Points on a hilly landscape, in no order, each with its height.
From any point a climber steps to the highest of the 6 points nearest to it. It stops when none of these is higher. Distance is the straight distance between rows; heights are no part of it.
fab height 337: 42,-27,-47,-25,-30,29,-15,-53,52,39,-64,32,58,50,30,-54
sosez height 377: 7,-7,23,-45,-24,13,16,33,6,-38,0,-29,58,4,4,13
Zifir height 307: 7,17,12,11,-52,0,2,26,5,-47,65,-30,45,5,10,24
gano height 402: 21,9,36,-65,-53,32,0,-25,42,-11,-74,2,44,-11,41,14
zaz height 489: -28,41,-28,41,11,27,23,-3,14,-2,67,-5,-88,-27,-8,39
mel height 465: -35,33,-16,25,43,23,10,-6,20,8,64,-16,-93,-12,-25,50
Riban height 573: 23,-11,-18,-45,-31,15,3,-62,48,42,-73,23,57,34,25,-49
lupeg height 527: 3,-13,6,0,-4,-20,19,63,-35,-19,-5,-8,24,-7,9,-18
givo height 153: 12,-19,-10,29,65,-27,-9,4,-53,-25,4,-4,-45,2,-84,43
gafi height 613: -21,-43,6,24,88,-41,-38,22,-61,3,-30,-26,-41,7,-89,32
Kogom height 674: -2,-33,9,27,59,-28,3,14,-70,-6,-51,11,-36,-26,-34,-29
Teran height 179: -2,-29,6,22,27,-32,9,34,-50,31,-36,23,7,-15,12,-69
nezag height 350: 18,-35,-25,-46,1,10,11,-65,39,28,-44,11,55,44,9,-73
Neral height 199: -17,-41,2,53,73,-32,-18,-24,-47,37,-64,-1,-28,-32,-42,-63
Digar height 8: -44,-46,9,41,104,-37,-51,-1,-56,35,-57,-36,-33,-10,-78,-11
ded height 384: -41,61,-18,41,-26,29,2,14,23,-5,67,3,-50,-45,49,28
Vozos height 285: 46,17,-12,-23,-56,43,-38,-35,48,51,-76,44,71,42,47,-36
Bapek height 420: 4,5,-18,29,36,-8,10,-9,-17,-5,58,-10,-75,6,-71,53
kez height 508: -14,47,-17,46,-24,12,23,1,9,-9,69,-3,-66,-35,10,25
lag height 332: 19,4,35,-63,-61,26,7,-12,44,-39,-62,1,43,-10,46,36
Nuv height 279: -3,-28,8,30,38,-28,4,35,-58,10,-34,21,-17,-26,-2,-45
guvi height 25: 8,12,29,-38,-71,23,0,-38,46,-70,36,-15,56,2,18,46
meb height 72: -6,-40,10,34,43,-41,-7,7,-50,44,-27,25,7,-12,5,-81
Vediv height 382: -52,18,-4,16,65,-13,-7,22,13,43,86,-30,-99,26,-35,64
nizi height 399: 7,-6,30,-62,-33,21,17,5,31,-30,-36,-21,56,1,11,9
Liru height 106: -8,-40,-6,61,67,-45,-19,-30,-50,42,-44,13,-19,-29,-16,-78
numiz height 193: 2,-24,-3,21,67,-23,5,7,-63,-22,-33,-4,-39,-18,-68,16
vasu height 68: -17,38,12,3,-63,16,-3,4,31,-34,84,-23,42,-6,22,28
dudaz height 557: -4,-15,25,-35,-4,-1,21,48,-17,-6,-7,-17,56,5,8,-27
kida height 325: -11,-20,21,-21,14,-14,14,34,-14,38,-16,1,54,11,8,-70
kabuz height 417: 27,9,13,-59,-53,31,-5,-35,44,23,-81,17,44,8,33,-25
gegi height 523: 9,27,-26,44,-8,6,29,-6,-3,-19,62,-5,-74,-24,-21,30
daz height 521: 9,-6,23,-67,-30,23,15,-18,38,5,-61,-5,50,4,18,-27
Bek height 460: 25,4,-34,26,-5,-20,24,40,-39,-41,1,5,-23,-12,-9,3
Gumup height 52: -57,61,27,10,-39,27,-9,2,28,-6,109,-5,13,-31,65,35
tedu height 343: 35,19,21,-44,-63,39,-23,-25,53,33,-87,29,49,7,48,-3
lotu height 772: 3,-44,-6,-28,17,-5,4,-40,12,40,-16,3,70,41,-6,-80
Selad height 236: 3,-46,-1,-7,28,-28,-5,-14,-7,47,-4,6,66,33,-2,-97
komu height 181: 30,11,29,-45,-85,27,-20,-40,50,-64,-9,23,40,3,55,68
vebaz height 389: -17,42,-7,37,-50,12,0,18,14,-15,91,-8,-12,-19,42,17
Geb height 578: 9,33,-28,50,-33,2,23,8,-8,-31,56,-4,-47,-21,9,21
gara height 383: 11,-23,4,22,24,-20,22,47,-58,-12,-21,10,2,-15,9,-30
zuk height 161: -14,-1,-4,27,47,-57,-28,13,-21,29,70,-28,-87,33,-77,63
Falu height 411: -5,-16,28,-60,-3,6,26,12,6,13,-35,-15,66,6,-3,-43
Doda height 155: 2,-4,-7,30,53,-44,-23,6,-33,7,53,-23,-63,31,-89,59
beze height 346: -78,26,-16,-4,77,-30,-21,49,14,27,76,-15,-106,27,0,67
tete height 78: 61,-18,-51,-4,-25,52,-51,-37,49,35,-71,42,81,61,56,-39
gon height 764: 15,29,-16,45,-46,-3,9,30,-3,-27,70,-10,-15,-12,12,14
mito height 9: -14,34,46,-39,-88,39,-10,-83,62,-45,59,39,18,-7,63,64
lom height 418: 25,2,-25,32,14,-12,20,11,-40,-40,6,3,-45,-20,-40,22
baz height 317: 41,17,30,-49,-66,25,-22,-12,41,-11,-76,21,45,-9,61,35
Meze height 398: -81,42,-18,-6,75,12,-7,36,23,14,72,-19,-96,6,-10,73
Pugo height 537: 23,12,-25,30,-33,-13,19,41,-25,-42,34,-6,5,-10,7,5
Mub height 406: 6,-18,7,-59,-10,20,19,-35,29,32,-48,4,55,20,7,-59
Buk height 370: 20,-18,-20,30,35,-21,21,23,-53,-36,-18,11,-39,-17,-40,7

For each start below, name the point where the climber stops.
zuk | gon
Bek | gon
givo | Kogom
Doda | Kogom
Bapek | gon
beze | gon
